A landscape with many valleys, sampled at points; each row gives a point and its height.
From any point a ball rolls to the lowest of the 2 points nearest to it. It stops when none of these is lower. Distance is the straight distance between rows; heights are no part of it.
Z_66 h=632: 71 172 93 98 105 73 163 126 149 128 90 118 88 81 180 118 118 193 112 71 78 148 163 108 76 88 125 136 155 79 108 83 106 137 188 122 143 119 144 107 114 101
Z_405 h=647: 185 92 140 181 111 169 119 189 125 122 185 123 139 125 134 127 109 123 125 140 119 101 123 115 110 151 55 119 92 132 165 154 98 157 107 125 117 87 119 154 136 181
Z_625 h=197: 79 121 145 150 111 116 68 128 157 118 125 172 173 214 125 212 165 113 112 143 92 107 101 100 110 131 85 153 104 130 177 71 97 162 167 77 80 157 121 163 186 164
Z_244 h=570: 206 84 131 125 64 169 164 161 133 115 175 109 171 102 123 66 74 152 134 153 157 88 168 160 143 136 105 120 125 124 73 153 144 113 99 140 158 90 106 161 139 164
Z_908 h=374: 132 79 173 119 166 170 118 75 110 119 135 143 97 129 121 131 145 120 149 57 84 114 116 135 148 105 146 88 83 165 113 98 138 108 117 124 175 164 174 54 91 51
Z_650 h=621: 190 94 131 148 56 157 153 181 153 137 139 88 161 151 103 99 70 130 148 167 187 104 129 141 124 146 169 154 152 91 130 119 141 115 172 162 108 100 91 159 137 159
Z_212 h=420: 66 122 117 169 98 75 103 115 191 136 112 177 162 138 149 215 144 127 138 115 63 131 135 97 97 154 51 152 130 83 142 76 83 173 134 104 99 145 144 149 197 188
Z_615 h=437: 51 152 144 106 166 123 105 86 203 134 94 135 101 54 139 186 175 118 176 94 57 130 158 122 105 152 148 157 197 80 131 72 83 112 114 124 78 138 138 88 136 185
Z_594 h=367: 94 64 189 143 128 140 89 75 129 111 119 175 154 197 118 115 133 100 156 137 117 103 131 121 154 121 101 112 119 196 119 102 151 111 95 92 107 178 167 135 139 77
Z_439 h=859: 70 129 114 105 95 135 122 113 167 150 60 164 125 69 150 142 166 113 181 149 124 184 199 125 146 135 138 213 177 80 73 119 83 107 131 102 99 139 142 160 155 188
Z_825 h=634: 179 103 143 171 92 163 119 213 113 85 171 107 166 152 133 116 80 136 122 125 138 74 112 135 121 118 31 81 76 123 132 118 107 157 149 113 146 81 104 134 114 164
Z_345 h=565: 147 164 176 120 119 165 204 53 147 142 99 205 102 113 91 139 113 134 150 95 109 90 130 178 112 160 160 89 182 176 59 67 153 100 64 126 148 184 167 122 125 90
Z_305 h=690: 166 123 101 131 107 118 137 175 82 115 164 82 122 155 66 116 116 81 110 171 203 127 93 114 202 144 143 105 139 93 150 151 130 118 150 170 77 95 63 140 104 150
Z_373 h=443: 119 163 95 126 166 130 181 103 62 172 206 80 115 58 92 131 137 114 121 136 151 132 91 148 122 147 181 135 103 108 141 203 173 115 63 158 153 126 171 96 105 102
Z_13 h=327: 107 168 134 113 107 84 106 186 80 137 110 141 112 200 162 209 157 107 87 134 107 185 74 117 175 77 51 157 109 110 167 113 69 169 204 134 111 105 72 180 98 151
Z_292 h=529: 106 181 90 149 117 50 96 156 63 128 117 91 86 157 154 140 153 111 67 138 120 168 73 57 188 92 125 99 139 96 152 161 92 151 175 200 75 84 75 136 129 122
Z_953 h=463: 135 138 131 119 184 81 111 147 97 75 115 126 134 157 116 124 115 127 124 128 122 107 115 121 133 93 142 45 62 180 148 92 137 122 153 95 149 105 197 51 132 80
Z_20 h=602: 149 143 132 171 104 117 129 166 111 122 142 97 141 179 138 133 63 145 107 90 108 69 100 110 110 102 79 50 90 130 182 82 121 169 177 147 131 71 113 124 132 109
Z_695 h=590: 177 204 84 99 108 134 197 107 136 103 132 112 76 64 83 93 102 164 99 101 115 71 119 149 60 115 149 56 108 149 112 136 125 99 96 136 175 120 168 90 81 83
Z_28 h=339: 134 146 133 129 79 73 67 182 70 97 101 153 130 211 118 79 157 96 126 131 159 106 109 114 178 95 109 44 164 156 141 130 117 139 146 136 134 82 93 199 141 100
Z_622 h=551: 114 175 103 116 134 52 128 138 89 152 112 104 66 167 155 186 122 146 74 142 111 159 89 67 148 121 98 136 107 106 199 139 111 154 171 187 77 97 67 140 118 130
Z_81 h=373: 104 120 149 108 151 114 121 81 114 107 90 168 113 164 118 108 133 139 135 121 115 98 141 132 117 110 162 75 131 196 128 95 150 103 121 80 137 156 178 113 134 43
Z_268 h=504: 124 139 194 107 104 140 176 42 139 140 99 194 109 172 102 114 121 131 148 117 115 91 119 141 157 156 137 101 152 195 49 70 195 77 82 131 157 195 161 126 107 41
Z_990 h=550: 104 117 121 159 109 151 127 114 183 133 123 102 132 113 143 128 110 153 119 124 132 131 150 100 88 143 115 173 150 95 155 72 101 142 164 122 76 125 111 155 151 176
Z_750 h=673: 179 115 119 143 116 141 131 197 69 100 181 109 120 158 77 151 130 91 108 142 168 125 85 120 174 163 81 101 116 114 172 136 107 146 134 136 96 77 49 153 79 177
Z_818 h=560: 145 169 114 96 115 174 174 96 157 113 154 100 82 46 84 95 108 132 155 61 93 52 135 176 54 116 174 91 111 119 99 157 133 112 91 125 168 133 140 75 80 106
Z_549 h=264: 168 126 93 141 140 116 171 141 125 128 185 53 115 99 77 129 87 109 109 177 166 98 109 110 143 164 157 105 105 91 164 133 170 104 140 171 94 112 121 73 107 115
Z_119 h=573: 134 83 134 137 224 201 113 83 152 118 147 137 132 106 124 170 179 134 123 104 103 163 97 162 142 127 108 162 81 130 159 145 103 123 64 98 147 173 105 74 96 156
Z_168 h=338: 186 127 97 118 115 82 179 137 112 108 153 77 125 115 82 98 89 123 116 158 161 88 145 124 195 140 156 46 126 139 84 128 185 80 159 169 131 91 125 103 112 115
Z_869 h=620: 129 120 109 105 100 167 114 130 127 159 83 127 198 161 117 113 125 114 157 158 201 159 153 166 143 59 227 191 170 98 79 169 167 59 153 124 152 139 112 130 119 123
Z_189 h=599: 151 57 154 129 220 172 104 117 134 79 155 131 139 138 111 178 150 105 107 139 124 156 91 153 151 111 89 131 80 157 173 116 122 108 102 107 132 169 133 68 88 137
Z_192 h=506: 126 98 104 148 153 236 104 99 156 125 131 134 155 69 127 130 157 138 157 63 92 116 162 151 125 110 115 151 97 81 108 143 97 114 81 58 137 144 119 99 136 170
Z_786 h=692: 133 161 118 99 97 78 113 133 117 144 80 155 119 173 154 51 124 138 120 151 174 107 145 155 141 109 179 100 189 184 103 141 165 81 117 148 117 156 127 190 166 75
Z_17 h=442: 140 124 113 152 169 76 108 165 80 71 138 107 129 165 106 133 114 108 103 135 150 114 112 85 159 101 118 52 87 147 157 122 120 123 175 119 109 87 159 65 121 113
Z_151 h=616: 49 159 114 105 104 110 157 105 165 134 62 150 116 67 176 116 131 183 146 80 89 137 174 116 93 118 130 148 187 67 69 55 84 114 178 109 140 115 122 124 131 163
Z_775 h=618: 112 102 138 110 213 150 76 106 137 85 116 142 118 143 125 178 177 121 99 132 123 157 116 114 123 94 122 144 95 141 197 88 108 107 144 79 106 159 139 80 119 129
Z_577 h=722: 85 148 154 107 97 116 132 82 131 158 90 166 115 148 145 71 124 128 155 128 147 108 172 154 122 129 184 130 177 200 87 153 168 112 92 134 125 169 165 168 145 70
Z_156 h=356: 130 170 99 154 121 96 99 204 53 112 132 122 115 179 123 181 162 100 82 118 140 181 51 117 169 106 79 118 123 117 171 149 81 185 163 139 123 76 39 174 80 175
Z_154 h=306: 73 87 144 130 142 131 98 89 149 118 100 162 131 160 126 117 147 130 138 132 116 102 153 117 106 133 142 119 150 166 153 88 139 112 124 75 89 168 152 140 163 96
Z_888 h=853: 101 130 109 89 85 120 128 149 170 156 87 147 141 87 162 108 158 121 157 171 154 195 174 138 133 115 158 228 191 56 80 152 109 118 166 138 135 133 126 162 154 160
Z_516 h=630: 108 115 180 125 88 215 118 85 125 148 69 148 168 171 121 112 118 93 190 114 163 148 164 142 151 129 194 194 141 134 61 148 169 97 113 155 129 176 138 103 104 106
Z_267 h=387: 112 173 117 175 118 83 92 204 63 119 129 110 135 185 135 161 126 105 96 91 123 161 64 111 176 56 94 77 96 106 176 130 93 193 201 150 128 60 94 131 122 150
Z_692 h=141: 86 127 145 170 62 128 97 145 122 139 124 151 181 224 138 185 135 138 115 120 69 110 102 111 116 104 84 140 109 117 146 56 88 183 187 89 102 110 106 198 172 164
Z_575 h=213: 103 130 150 157 35 119 123 148 98 154 104 142 160 223 134 135 123 175 106 109 70 111 87 120 128 95 98 104 156 124 140 66 118 174 172 116 126 84 73 220 154 115
Z_191 h=619: 149 162 146 142 100 143 220 99 156 152 105 209 122 106 100 124 103 153 126 138 150 84 124 171 93 173 170 90 216 151 70 57 159 94 63 107 122 170 150 138 165 124
Z_521 h=643: 162 85 153 155 47 156 156 169 151 139 136 103 128 190 92 109 95 126 154 148 144 67 136 125 131 179 150 121 154 120 148 74 142 114 150 154 79 103 95 178 151 142
Z_306 h=392: 124 105 149 121 85 112 62 167 82 105 111 164 145 206 135 84 157 103 131 151 158 116 149 135 171 87 105 98 155 178 125 149 109 132 138 92 99 139 120 218 147 119
Z_655 h=660: 189 125 136 165 131 160 120 196 92 108 174 117 137 164 117 170 136 121 99 141 125 123 85 130 118 151 60 139 89 135 180 140 78 164 123 113 107 97 58 160 95 207
Z_206 h=589: 146 127 122 121 108 169 153 111 111 183 114 115 179 137 93 141 116 109 171 134 180 136 141 156 123 90 232 169 163 79 94 191 188 90 132 147 171 141 127 85 107 89
Z_899 h=280: 133 157 182 90 95 112 128 93 96 117 126 103 133 152 89 112 94 91 155 131 156 145 132 91 231 148 140 107 114 175 25 139 241 65 163 202 163 148 145 108 56 92
Z_913 h=658: 93 134 122 125 87 72 123 150 137 161 118 138 103 159 159 107 125 151 118 127 110 112 152 94 96 141 125 113 169 133 151 118 126 159 177 138 109 120 131 184 175 88
Z_281 h=674: 93 120 143 176 46 124 152 154 172 165 103 115 133 198 119 112 99 144 143 131 156 71 106 116 98 174 187 142 182 110 140 71 151 120 155 140 75 115 80 186 177 135
Z_675 h=510: 149 109 115 121 95 150 141 137 148 146 114 122 144 112 132 72 101 137 148 145 163 128 179 148 113 129 184 152 170 137 112 140 142 121 136 134 132 114 130 156 148 136
Z_810 h=503: 140 158 91 162 109 47 80 166 65 101 116 100 130 166 149 83 141 112 74 100 129 146 86 90 185 82 123 57 150 107 131 151 96 156 187 179 137 64 90 156 142 117
Z_644 h=588: 108 161 94 134 162 91 125 157 129 139 163 102 101 88 179 159 109 162 78 116 104 154 118 85 69 101 71 141 89 86 179 149 127 171 162 130 132 116 134 86 120 127
Z_815 h=771: 78 177 108 74 104 61 116 150 144 146 82 126 66 145 177 127 153 129 115 194 176 177 131 90 156 116 122 193 148 76 150 137 114 100 177 175 66 151 94 158 130 103
Z_392 h=575: 126 85 123 160 137 172 120 112 177 80 102 147 177 116 136 136 122 156 146 107 95 89 156 136 93 138 97 91 114 138 131 57 103 126 103 76 136 135 154 115 161 150
Z_833 h=415: 133 163 98 181 170 73 102 194 60 90 163 107 128 162 121 159 114 114 89 118 152 126 64 89 152 104 97 57 76 114 172 147 109 167 173 150 112 64 129 82 124 156
Z_32 h=585: 129 141 151 155 122 110 104 180 105 140 144 129 123 195 132 167 119 119 108 112 110 111 96 93 111 128 85 89 104 137 213 111 121 180 174 137 109 89 117 142 142 124
Z_561 h=476: 169 96 138 128 98 170 151 128 119 163 165 111 159 111 110 94 87 107 145 156 172 130 164 159 142 137 168 162 141 123 105 183 169 132 103 161 151 112 150 133 124 128
Z_128 h=270: 146 112 99 133 191 106 134 159 113 145 177 117 111 125 152 150 135 151 99 170 132 141 95 141 101 184 67 155 83 129 165 202 111 158 99 122 144 111 67 163 107 203
Z_635 h=249: 89 92 147 139 145 142 78 98 167 108 119 159 140 170 126 168 166 109 124 157 117 128 131 107 116 140 103 152 129 153 180 88 101 124 127 85 63 173 134 164 169 142
Z_661 h=741: 157 110 127 103 142 143 116 138 116 115 138 108 119 153 118 141 140 101 114 191 170 140 115 145 152 156 129 197 111 157 151 167 89 136 109 120 76 137 56 200 102 174
Z_620 h=377: 87 112 143 107 166 93 95 155 131 135 120 174 104 142 169 161 159 117 127 154 108 164 147 103 105 126 84 135 112 145 169 149 114 157 152 104 116 145 168 134 160 117
Z_15 h=603: 98 181 68 102 150 67 159 140 108 158 162 74 94 68 157 137 138 170 68 140 128 184 113 84 108 121 111 167 112 44 153 147 127 136 151 143 126 112 116 96 117 119
Z_756 h=401: 80 144 145 83 181 92 130 92 199 138 110 139 71 67 143 176 169 107 164 123 71 157 147 124 85 159 152 174 169 124 164 122 112 146 88 140 80 163 131 91 131 142
Z_37 h=578: 137 56 156 156 120 225 116 69 157 109 107 134 158 118 103 138 141 109 168 81 100 142 165 151 169 149 138 162 109 129 89 99 117 107 73 117 115 173 150 105 125 141
Z_148 h=541: 129 98 130 152 198 231 119 101 131 142 187 122 134 81 119 142 165 130 144 75 92 119 109 160 130 114 95 133 86 87 133 173 127 116 59 88 165 169 116 60 116 142
Z_248 h=745: 109 115 175 116 118 162 117 81 94 149 110 159 124 149 136 69 124 106 141 96 135 138 166 124 153 132 153 138 136 196 88 168 155 123 99 148 159 157 178 130 104 67
Z_723 h=360: 143 125 139 118 110 98 148 117 92 113 148 83 117 141 79 117 92 80 139 159 177 115 139 119 239 132 166 84 129 162 67 172 210 72 146 191 118 119 148 104 92 102
Z_319 h=436: 120 95 196 117 98 122 136 71 119 121 115 185 139 205 115 99 109 124 150 149 134 76 133 137 183 140 100 94 142 204 67 104 185 90 92 113 134 172 152 160 128 55
Z_705 h=530: 134 140 128 117 134 168 155 85 122 144 193 86 74 61 80 116 128 108 151 54 90 85 108 158 102 117 190 108 86 99 120 173 140 107 88 135 166 154 158 50 74 87
Z_519 h=521: 105 124 145 169 114 154 133 116 217 131 94 101 138 118 120 162 113 118 155 161 172 123 133 122 88 162 173 199 175 94 158 69 113 116 148 134 62 136 106 147 151 186
Z_444 h=845: 130 132 93 88 98 139 126 143 135 177 135 119 185 80 140 86 152 136 143 150 158 186 165 162 119 88 183 207 179 52 90 177 140 113 149 121 174 125 114 157 153 154
Z_219 h=526: 117 168 96 106 171 95 146 98 64 161 136 81 136 111 98 146 132 101 128 199 193 161 85 137 150 126 217 159 124 109 137 217 174 112 84 170 122 135 120 110 111 96
Z_680 h=763: 136 74 156 138 145 173 105 115 95 120 118 157 152 143 135 97 134 117 133 119 125 142 171 142 158 112 107 125 113 178 98 158 128 136 107 92 151 133 176 139 126 118
Z_703 h=426: 112 131 117 109 170 100 102 109 98 91 93 127 94 152 119 120 149 139 123 113 110 123 137 90 122 85 181 75 97 169 160 98 131 88 142 81 116 139 182 60 125 60
Z_524 h=314: 146 102 114 140 182 116 111 167 60 130 178 135 102 135 123 146 131 111 101 164 167 147 83 135 151 157 90 122 110 151 156 207 123 148 102 130 121 100 113 157 104 165
Z_253 h=633: 98 127 137 91 207 125 91 93 190 96 102 163 103 106 155 214 200 144 115 111 89 166 127 121 96 116 104 169 114 125 193 94 96 131 130 97 121 158 129 72 134 165
Z_932 h=313: 110 98 177 147 164 118 120 72 179 147 173 149 94 96 122 152 167 87 150 71 61 142 85 129 95 123 131 124 140 202 175 130 123 150 55 166 142 169 193 76 121 84
Z_48 h=622: 147 129 154 158 129 145 116 189 153 87 141 117 176 176 147 135 71 140 125 111 119 63 107 140 93 114 50 74 53 135 155 70 119 169 161 111 150 99 136 108 151 145
Z_545 h=788: 213 126 136 120 135 121 132 167 94 107 142 168 150 121 152 82 89 153 107 141 156 88 132 159 135 114 88 62 130 172 97 150 118 146 108 124 209 82 162 170 136 121
Z_435 h=352: 100 137 99 110 165 60 76 174 76 123 124 138 91 126 164 129 154 124 100 151 133 164 134 94 136 99 122 100 112 145 150 176 126 140 160 121 129 123 179 119 136 94
Z_110 h=297: 104 133 114 128 201 120 118 162 159 145 142 165 97 65 176 166 168 133 138 122 68 167 142 129 68 126 76 143 98 115 154 178 117 171 113 96 161 147 166 69 132 152
Z_419 h=533: 164 149 85 123 149 109 139 147 94 85 112 106 160 135 126 80 95 176 84 117 149 113 125 120 128 90 105 63 106 122 119 99 123 123 173 104 146 95 123 94 117 96
Z_473 h=361: 103 150 88 110 204 124 153 144 107 166 184 112 101 53 146 142 164 160 114 146 118 162 118 136 81 143 92 157 100 88 153 200 144 139 81 105 162 136 112 115 124 153
Z_149 h=709: 165 137 94 129 125 106 132 151 82 142 147 80 162 150 82 131 112 83 129 222 230 141 84 140 173 119 185 144 151 89 144 194 154 100 134 180 102 120 83 140 122 135
Z_602 h=269: 152 152 71 131 120 66 194 126 87 86 189 56 132 101 84 102 137 116 96 166 132 78 113 95 190 130 177 36 121 125 64 158 162 77 133 169 122 82 162 64 117 128
Z_424 h=659: 108 135 116 79 205 69 101 113 132 104 108 129 75 146 151 188 151 139 86 158 130 165 114 89 108 137 103 162 86 142 208 131 116 126 146 123 94 143 101 105 116 139
Z_449 h=441: 160 86 119 113 121 161 164 129 158 114 129 71 134 114 70 133 94 121 146 158 156 112 155 144 163 136 181 115 119 99 115 92 206 67 170 130 113 139 121 75 105 118
Z_477 h=416: 133 103 216 143 68 157 151 85 155 156 133 130 136 159 114 104 91 74 186 130 141 116 144 117 164 176 144 168 139 178 74 133 186 114 95 199 149 157 178 135 109 85
Z_16 h=614: 157 198 73 111 120 90 162 125 121 112 111 111 91 85 129 85 116 187 81 100 116 109 135 124 62 107 154 71 120 155 127 120 115 137 140 125 163 109 162 100 112 80
Z_901 h=580: 109 137 96 108 144 165 124 105 143 124 94 119 119 86 132 92 136 175 124 91 130 121 171 118 97 104 173 145 141 90 126 84 122 103 168 83 126 115 118 101 125 131
Z_276 h=330: 129 133 150 136 55 142 97 187 96 142 126 125 121 202 106 109 153 111 122 144 135 118 115 100 147 140 116 119 170 139 187 110 113 142 145 138 67 93 71 206 135 135
Z_230 h=761: 79 153 131 76 126 90 130 126 180 150 79 144 75 120 162 154 146 119 152 198 165 170 150 119 118 150 136 214 154 99 148 137 112 129 145 150 74 151 95 162 138 139
Z_582 h=752: 118 138 112 72 148 115 123 128 139 140 120 123 107 124 151 145 158 129 104 195 168 176 132 126 139 146 113 224 125 105 134 147 87 131 152 117 98 131 73 185 119 168
Z_161 h=558: 139 113 97 120 155 147 128 138 114 118 144 109 129 95 124 87 118 155 103 116 136 119 156 114 101 116 136 112 117 122 151 126 134 122 151 100 133 107 141 95 116 111
Z_287 h=535: 192 80 159 137 78 151 171 130 158 116 149 134 136 131 123 95 80 146 157 143 130 65 168 146 131 170 104 92 131 162 105 107 140 122 98 134 137 102 140 165 145 133
Z_886 h=604: 134 84 154 128 106 236 125 87 120 120 105 129 176 152 97 142 135 91 152 132 148 162 170 155 176 129 160 217 116 117 71 123 134 96 106 115 104 180 129 120 102 146
Z_568 h=328: 109 156 98 128 172 49 82 215 65 126 140 141 98 151 169 164 144 125 87 150 130 177 87 98 144 104 79 107 98 114 157 175 105 176 187 143 133 103 140 123 134 138
Z_627 h=398: 118 140 112 137 200 131 147 106 108 163 198 120 76 48 132 141 140 122 114 122 110 150 94 140 91 154 139 142 94 145 158 207 148 144 60 137 162 139 158 90 87 123
Z_864 h=542: 123 125 114 138 102 128 145 124 160 132 108 134 138 87 161 81 105 168 138 113 112 114 180 128 70 149 128 119 167 138 114 110 114 156 132 107 134 111 137 160 164 140
Z_954 h=559: 131 155 127 128 139 140 154 98 105 170 136 93 126 95 85 150 119 90 158 158 169 143 113 141 109 117 236 169 140 106 134 206 177 119 108 164 144 149 146 75 87 78
Z_441 h=595: 198 98 115 144 35 170 148 175 144 116 160 95 193 120 129 58 80 162 127 139 160 112 137 143 116 135 129 164 141 89 102 134 110 122 141 149 133 95 78 181 148 184
Z_664 h=538: 185 98 161 112 145 162 166 112 139 89 131 148 131 106 119 137 88 146 142 130 105 81 143 159 134 127 77 49 83 174 94 88 166 116 110 106 192 128 164 103 107 98
Z_295 h=493: 134 140 166 122 141 181 149 78 107 172 191 110 95 86 94 117 141 84 159 54 108 128 95 136 120 159 179 161 97 105 92 171 145 129 90 179 179 158 166 52 69 87
Z_273 h=727: 163 121 116 103 156 133 146 137 95 138 157 80 158 141 86 135 115 103 119 208 211 144 96 164 147 150 153 190 116 108 140 177 130 128 103 134 110 128 64 173 102 162
Z_277 h=397: 62 118 131 112 132 72 130 136 173 134 105 180 108 131 171 185 155 122 136 136 77 147 162 89 92 142 59 161 145 97 147 102 88 165 154 118 98 148 157 121 174 136
Z_454 h=664: 139 180 105 119 95 47 107 151 106 130 82 131 112 189 153 62 133 156 88 134 141 111 122 111 140 109 142 71 179 165 125 111 132 106 162 151 121 119 108 183 170 71
Z_515 h=574: 192 152 162 91 118 183 200 78 144 119 135 151 97 71 107 138 90 152 137 109 96 86 150 164 137 141 110 69 112 163 63 101 176 98 97 138 197 153 152 108 85 92
Z_117 h=435: 146 90 173 155 117 186 137 90 156 155 128 123 144 111 110 125 100 79 170 146 146 148 148 143 142 159 163 195 132 140 117 166 151 144 72 163 112 148 144 126 127 126
Z_379 h=569: 85 154 142 121 106 72 124 145 114 171 122 151 87 195 159 209 134 129 105 127 76 138 98 81 110 118 74 131 119 107 208 109 119 178 176 156 90 119 98 146 154 118
Z_684 h=472: 93 125 118 134 162 186 89 89 181 124 103 140 128 40 136 156 169 129 176 62 65 130 170 136 117 128 141 146 146 83 123 113 79 120 96 86 109 137 125 101 139 191
Z_503 h=429: 142 129 103 115 84 103 51 185 82 89 123 130 143 181 134 75 163 87 95 139 172 157 131 121 186 77 114 137 171 128 118 142 84 116 179 106 105 131 79 215 119 141
Z_256 h=325: 163 95 126 141 175 153 140 113 154 148 159 111 127 99 131 139 126 125 127 165 134 147 121 153 118 185 104 181 91 141 153 189 112 154 49 129 122 125 87 149 119 192
Z_432 h=303: 105 169 137 130 150 81 99 223 95 136 133 145 118 190 171 186 126 119 98 134 111 180 83 139 145 84 47 149 68 99 159 135 93 194 208 136 138 112 118 137 130 182
Z_999 h=617: 97 184 64 111 211 72 134 135 75 130 162 86 108 97 144 171 169 184 72 146 128 174 93 90 106 111 93 140 77 65 167 148 129 115 135 96 139 113 118 71 115 147
Z_260 h=351: 131 145 87 122 164 76 94 189 48 111 142 137 90 164 129 163 155 105 99 150 160 155 58 117 162 150 96 106 114 145 169 203 105 157 131 146 113 83 53 173 99 175
Z_127 h=819: 174 157 104 86 104 173 185 107 114 166 139 144 157 90 117 77 92 143 140 102 150 107 165 190 119 109 198 122 143 126 61 171 161 107 92 151 203 116 131 119 114 109
Z_509 h=577: 116 132 134 138 123 113 159 87 163 132 110 167 128 115 127 102 115 157 143 117 98 77 152 146 67 163 148 90 175 176 111 89 125 142 90 94 140 140 159 151 162 108
Z_879 h=705: 87 120 154 172 92 107 165 140 207 147 89 112 128 156 112 128 102 114 171 139 175 59 120 137 75 167 218 138 192 128 132 88 176 101 135 125 79 151 132 139 160 118
Z_241 h=488: 113 158 77 118 190 87 172 119 30 156 187 70 147 95 104 138 142 119 119 172 192 148 66 157 153 155 170 130 123 111 137 211 169 115 61 173 133 111 139 141 132 130
Z_475 h=383: 147 106 145 133 152 157 135 80 192 139 106 112 134 97 122 160 121 105 169 167 142 160 134 157 121 177 156 215 117 135 141 166 116 158 56 147 101 143 98 146 127 173
Z_929 h=262: 107 123 159 130 194 104 114 116 155 148 152 163 76 77 158 167 172 100 143 100 57 172 116 137 81 122 118 126 114 183 168 172 121 167 85 128 159 170 191 81 123 112
Z_584 h=571: 139 83 121 161 130 182 113 122 176 106 132 121 155 99 133 132 128 134 132 124 117 131 164 121 105 142 99 154 121 122 154 106 100 136 109 92 92 132 134 137 150 179
Z_715 h=355: 155 131 196 102 80 154 156 95 139 140 116 116 141 158 99 120 77 102 168 127 148 127 155 134 181 165 158 141 128 171 37 122 226 82 141 191 173 150 151 114 83 86
Z_626 h=600: 76 142 104 119 122 179 112 92 167 130 88 130 132 62 149 116 157 168 135 90 116 137 175 114 105 114 133 175 150 63 96 69 77 97 177 72 131 109 118 122 130 191
Z_541 h=549: 115 126 117 194 122 151 81 155 195 84 106 144 203 124 149 163 125 144 150 97 84 110 139 138 87 125 62 121 68 127 137 78 88 156 111 72 138 138 170 131 198 189
Z_24 h=505: 179 142 134 112 156 127 156 145 115 73 109 144 149 131 127 124 85 163 113 142 139 85 124 145 112 115 85 37 97 151 120 57 137 128 142 100 159 110 145 93 127 90
Z_676 h=319: 109 104 148 120 175 162 109 88 123 130 134 141 78 93 128 128 157 116 141 70 84 138 136 128 105 107 176 119 111 149 151 136 128 123 107 102 138 150 171 71 107 85
Z_553 h=576: 131 139 99 157 155 132 116 173 126 111 167 101 133 103 151 117 88 153 95 110 122 103 125 104 69 104 78 94 80 120 171 137 134 155 156 118 154 100 142 81 123 119
Z_218 h=422: 152 78 142 109 172 187 135 96 87 121 152 120 130 115 103 115 128 127 137 86 110 111 148 152 167 116 127 92 79 125 90 126 160 90 122 102 178 145 147 66 81 93
Z_395 h=483: 143 123 113 116 51 114 112 142 141 104 114 125 180 123 188 59 119 185 84 114 112 186 134 145 149 112 99 186 169 71 70 113 82 119 190 130 170 119 88 220 146 164
Z_532 h=471: 150 156 98 149 141 39 98 166 68 77 118 112 124 164 132 99 132 120 92 130 151 107 107 85 169 94 135 27 124 163 123 146 104 137 163 149 135 70 152 114 138 94
Z_795 h=775: 165 84 165 138 144 128 114 160 103 112 143 155 143 157 136 102 105 118 137 136 134 95 143 146 146 122 88 74 104 183 123 153 121 154 123 102 164 99 184 156 133 115
Z_555 h=669: 96 140 138 172 101 107 182 94 187 146 77 168 158 119 102 116 95 157 144 135 137 58 131 153 82 194 189 107 210 136 66 51 142 107 66 95 116 156 115 146 174 172
Z_50 h=363: 91 140 128 88 182 135 117 98 131 149 130 140 59 63 142 145 168 119 145 109 91 171 157 125 100 123 175 171 130 108 149 164 127 140 107 110 116 153 136 86 113 118
Z_413 h=279: 128 145 134 148 55 102 91 175 85 123 99 118 139 223 122 98 138 131 106 106 123 124 101 107 165 96 106 87 163 128 155 93 106 146 187 135 109 88 71 199 136 109
Z_109 h=540: 110 85 153 163 146 181 98 56 173 132 101 144 149 109 120 152 157 95 174 93 98 184 137 136 157 163 126 184 133 159 132 118 110 129 38 131 92 181 148 118 139 140
Z_783 h=482: 134 95 121 143 115 176 155 131 190 114 111 86 144 118 99 121 97 131 145 152 176 109 153 137 113 139 178 167 145 88 142 66 150 89 166 125 88 133 115 101 121 146
Z_995 h=326: 106 140 95 132 180 171 119 140 158 140 150 125 128 50 154 142 160 151 126 113 95 149 142 114 77 114 68 165 104 81 147 161 116 147 109 73 144 132 111 88 132 166
Z_603 h=866: 57 117 144 113 144 155 96 75 165 149 64 165 112 83 140 158 174 97 186 114 93 176 188 127 143 140 156 186 163 117 98 127 105 118 95 102 90 164 147 142 150 161
Z_284 h=531: 119 134 99 176 100 156 105 157 162 90 80 141 199 98 178 127 113 178 140 102 95 129 153 126 83 101 47 138 80 118 90 95 74 157 131 61 160 116 137 156 177 185
Z_544 h=803: 194 131 118 98 124 151 166 121 101 133 146 157 140 92 134 71 93 152 105 120 143 96 165 170 131 122 128 91 138 171 77 159 146 117 86 137 206 105 155 145 110 103
Z_468 h=611: 129 164 128 145 113 89 154 106 138 136 105 198 136 152 141 115 109 186 101 144 124 79 107 131 66 156 120 81 186 154 106 66 124 164 120 90 133 140 136 174 182 88
Z_841 h=645: 80 122 136 70 189 106 99 83 174 109 87 163 85 131 158 186 188 125 126 160 119 170 146 116 116 138 100 192 117 145 172 117 104 109 121 104 85 170 112 129 128 143
Z_178 h=190: 138 155 63 140 145 96 189 140 70 125 216 41 142 73 76 117 124 120 105 161 154 100 97 108 155 147 151 75 105 90 132 160 168 87 109 167 113 103 158 70 123 126
Z_199 h=835: 159 136 93 93 100 153 144 131 116 184 148 122 209 101 130 68 114 142 146 128 163 150 159 191 110 86 208 158 164 84 78 179 162 108 109 140 209 112 111 145 156 129
Z_289 h=481: 148 66 192 158 70 139 160 77 174 131 139 145 141 158 106 115 94 114 182 135 113 74 158 140 160 183 131 127 139 180 84 104 166 113 68 147 128 146 159 166 157 109
Z_286 h=445: 135 122 189 130 136 180 132 67 165 161 156 125 101 88 112 127 157 74 173 55 98 158 71 123 127 162 159 172 126 144 105 129 118 147 66 216 154 174 145 50 79 89
Z_352 h=381: 126 82 186 144 124 158 147 66 207 151 180 122 106 90 107 148 157 91 166 52 74 129 82 132 143 135 120 118 144 180 124 83 126 134 61 208 156 171 178 62 93 80
Z_817 h=508: 139 126 105 131 73 134 130 143 145 109 85 156 184 93 194 84 118 202 117 114 104 160 164 133 105 118 76 141 146 109 72 111 75 148 147 94 165 115 115 197 173 170
Z_523 h=458: 149 129 107 104 65 96 68 164 115 101 119 112 165 156 157 53 142 125 72 124 140 186 122 136 176 95 122 187 177 85 94 122 96 98 210 130 140 126 75 225 136 149
Z_857 h=395: 176 82 142 119 106 118 148 145 141 98 154 73 109 144 70 121 83 107 137 164 154 100 150 124 189 160 127 70 122 134 122 94 187 86 178 143 88 116 111 118 108 126
Z_293 h=498: 129 124 173 159 146 191 106 62 166 159 111 140 134 87 123 134 149 81 198 49 82 175 117 140 146 172 151 184 138 139 102 144 108 150 41 171 123 163 142 81 112 127
Z_593 h=631: 109 179 83 110 139 69 128 152 116 117 104 116 103 103 175 116 121 184 91 96 95 144 146 104 71 77 121 94 101 118 129 115 115 161 182 107 170 108 168 90 128 83
Z_754 h=638: 108 173 113 124 84 45 128 130 116 155 94 173 113 193 156 111 123 183 93 137 109 84 105 114 95 131 126 79 171 151 117 95 134 168 162 119 132 129 115 188 182 55

Call two points neighbours if one is among the 2 nearest of the other. Go from one point of each pair to the other, from neighbour to neighbour, staying as low as possible. Name the highest point that can't be avoided.
Z_178, Z_692 => Z_392
Z_432, Z_692 => Z_212
Z_899, Z_178 => Z_723
Z_24, Z_676 => Z_664
Z_128, Z_432 => Z_156

For each start below, name the point where the ball stops.
Z_661 => Z_17
Z_775 => Z_676
Z_869 => Z_929
Z_281 => Z_899
Z_439 => Z_128
Z_392 => Z_413
Z_577 => Z_128
